Points on a hilly landscape, in no order, each with its height.
A ball rolls from a point to whichever of its 3 nearest points has the largest drop for the distance, and stops where none of them is lower. Distance is the straight distance between rows; heights are no part of it.
<553>: [ 50 -13 -45  -9  -2  -9   4 -21  -5  -8  20 -25  31  -9]  (h 0.97)
<127>: [-14 -23  22  24  -8  18 -28   4  19  29   6  24  -2  -1]  (h 4.45)
<86>: [  0 -16  31  47  13  16 -31  -2  20  26  -4  18 -20   6]  (h 2.79)
<173>: [-11  27   4 -13  14 -16  35   0 -39 -25 -23   8  -2   7]  (h 1.13)
<653>: [-37 -22  24  13 -20  23 -28  21  28  20  14  28   3  -3]  (h 3.55)
<484>: [ 29 -27 -35 -40 -21   7  -2  -3  28  -5  34 -39  31 -32]  (h 7.19)
<669>: [-16  17 -17 -45 -12  -9  33  15   3  -9   3   0   7 -20]  (h 0.91)
<78>: [  5   1  47  61  22   8 -35  -4  19  21 -17   8 -49  25]  (h 2.65)
<206>: [-45 -26  39  28 -12  30 -34  18  37  22   3  34 -14   3]  (h 4.23)
<277>: [-21  -2  45  37   9   7 -24  -2   3  11 -16  19 -33  17]  (h 2.05)
<578>: [  8  29 -28 -27   6 -19  39  -3 -30 -19  -9  -7   6  -4]  (h 1.11)
<171>: [ 11 -16  -5  12  -3   2 -15  -6   9  15  13   7  15  -8]  (h 5.23)
<648>: [-25 -12   3 -11 -20   8  -8  14  18   9  11  18  13 -20]  (h 2.10)
<569>: [ 36 -19  -8  30   7   3 -23 -17  15  21  11   4  13   1]  (h 6.04)
<308>: [ -9   6 -25 -71 -22   2  21  13  19   5  22 -28  17 -42]  (h 1.14)
<368>: [-57   0  35 -13 -14   2   3  31   4   3 -14  31 -18   6]  (h 2.22)
<543>: [ 26   1   8  37  16   1 -11 -17  -6  13  -5   6  -4  10]  (h 0.51)
<660>: [-15  32  48  51  22  -8 -20  -7  -9 -21 -44  -1 -77  51]  (h 1.66)
<138>: [-38  26  40 -10   8 -17  20  15 -29 -23 -35  21 -32  28]  (h 1.54)
<118>: [ 5  2 -8  1  2 -8  7 -8 -7 -2  1  5 14 -3]  (h 2.67)
<700>: [  0  19  13  15  23 -12  10 -10 -33 -18 -24   8 -12  22]  (h 0.90)
<311>: [ 39  13 -55 -29   3 -14  25 -15 -12 -18   9 -33  30 -13]  (h 4.70)
<640>: [-35 -13  22   9  -9   8 -12  15  10  13   7  32  -4  -2]  (h 4.33)
<467>: [ -9   9  32  27  17  -4  -4  -3 -20  -6 -18   9 -30  26]  (h 1.22)
<645>: [-11 -20   7  10 -15  15 -21   1  21  19  15  19  10 -10]  (h 3.59)
<501>: [-37  -1  47  24   9  -2 -15  11  -5  -3 -18  18 -44  26]  (h 1.63)
<392>: [-45  21  60  24   5  -9 -14  15 -12 -22 -33  15 -60  37]  (h 1.68)
<121>: [ -5  36 -27 -58  -6 -16  52   6  -9  -5   3 -15   3 -23]  (h 0.84)
<49>: [ 45  21 -60 -24  12 -13  33 -19 -32 -27  -5 -37  32  -1]  (h 4.51)
<90>: [-37  16   9 -32  -4 -13  32  17 -14  -6 -12  20  -5  -7]  (h 1.23)
<425>: [ 38  22 -27  23  29  -7  16 -26 -42 -15 -22 -16  15  25]  (h 3.15)
<377>: [  9  18  22  47  31  -2  -8 -18 -24  -7 -29  -3 -36  38]  (h 1.52)
<32>: [ 46 -38 -37 -14  -9   4 -16  -5  31   3  33 -41  35 -32]  (h 6.48)
<577>: [-55  -9  57  27  -6  14 -27  24  10   9 -11  30 -39  21]  (h 2.41)
<307>: [ 38  19 -64 -60   4 -17  45  -9 -17 -22   7 -48  26 -22]  (h 4.68)
<226>: [ -1 -22  -9  -3 -20  19 -26   5  36  14  28   3  20 -21]  (h 4.75)
<580>: [ 12  -4 -35 -88  -5   5  26  13  19   3  23 -55  25 -42]  (h 1.44)
<202>: [  5  24 -39 -50 -10 -19  38   0  -8 -18   5 -21  15 -26]  (h 0.93)
<258>: [ 14 -25  17  35  -2  20 -39  -3  27  34  14  18   2  -7]  (h 3.93)
<528>: [ 53  13 -55   2  13 -13  25 -26 -31 -15  -1 -28  32   7]  (h 4.22)
<400>: [ 20  14 -26  -9   2 -10  16  -9 -21 -15  -4  -7  16  -8]  (h 1.64)
<330>: [ -4  -2 -11 -18 -19  -2   0   6   0   2  16   2  15 -18]  (h 3.71)
<300>: [ 54   4 -41  11   7 -11  10 -21 -25 -10   1 -21  24   5]  (h 3.44)
<603>: [ 24 -16  14  42  13  14 -30  -9  17  33   6  12  -4   6]  (h 3.91)
<51>: [-55  18  61  -2  -2  -9   7  21 -12 -12 -28  22 -48  33]  (h 1.70)
<630>: [-65 -16  34  -5 -36  34 -11  41  24  16   2  44  -7  -2]  (h 2.06)
<517>: [ 37 -30 -26  12  -9   6 -24 -19  24  17  28 -12  24  -9]  (h 1.43)
<285>: [-16 -13 -15 -22 -21  10 -13  13  25   6  25  -1  17 -27]  (h 3.32)
<510>: [ 12 -12 -18 -10 -12   3 -13  -3  16   4  23  -6  28 -24]  (h 4.97)
<247>: [-54  -1   4 -33 -29  19  -2  33  24  13   8  20   4 -15]  (h 0.56)
<573>: [ 51 -13 -54 -36  -1  -9  16 -16   6 -14  20 -55  39 -20]  (h 5.03)
<74>: [ 35  18  -1  40  36   2   4 -27 -30  -7 -24  -9  -7  35]  (h 2.18)
<294>: [-31  10   6 -18 -20  -9  17  10   1  -2  -1  16   2  -8]  (h 1.12)
<351>: [ 67 -44 -52 -27  -1   1  -3 -18  24  -6  37 -70  39 -18]  (h 5.49)
<402>: [-36  -1  -2 -30 -23   5  13  22  15   8  16  13   7 -21]  (h 1.17)
<266>: [ -5  -1  10  16   7  -3  -2  -4 -11   2  -4  13  -1   6]  (h 2.53)
<273>: [ 39 -16 -28   9  -1   3  -7 -16   1   1  20  -7  24  -7]  (h 4.78)
<371>: [-42  -1  40   9   0  -6   3  18  -6  -1 -18  27 -26  16]  (h 1.95)
<29>: [ 23  12 -15  16  17  -8  14 -15 -30 -13  -5   2  13   9]  (h 2.54)
<391>: [-22  23  37  23  17 -10   1  -2 -25 -22 -37  11 -42  36]  (h 1.42)
<280>: [ 20   4  28  51  29  -2 -17 -16  -8   6 -21   2 -29  26]  (h 1.89)

For each start below, name the point where the ball stops.
<127> | <247>
<51> | <700>
<307> | <121>
<78> | <543>
<29> | <121>
<49> | <553>
<285> | <247>
<90> | <121>
<171> | <247>
<308> | <121>
<377> | <700>
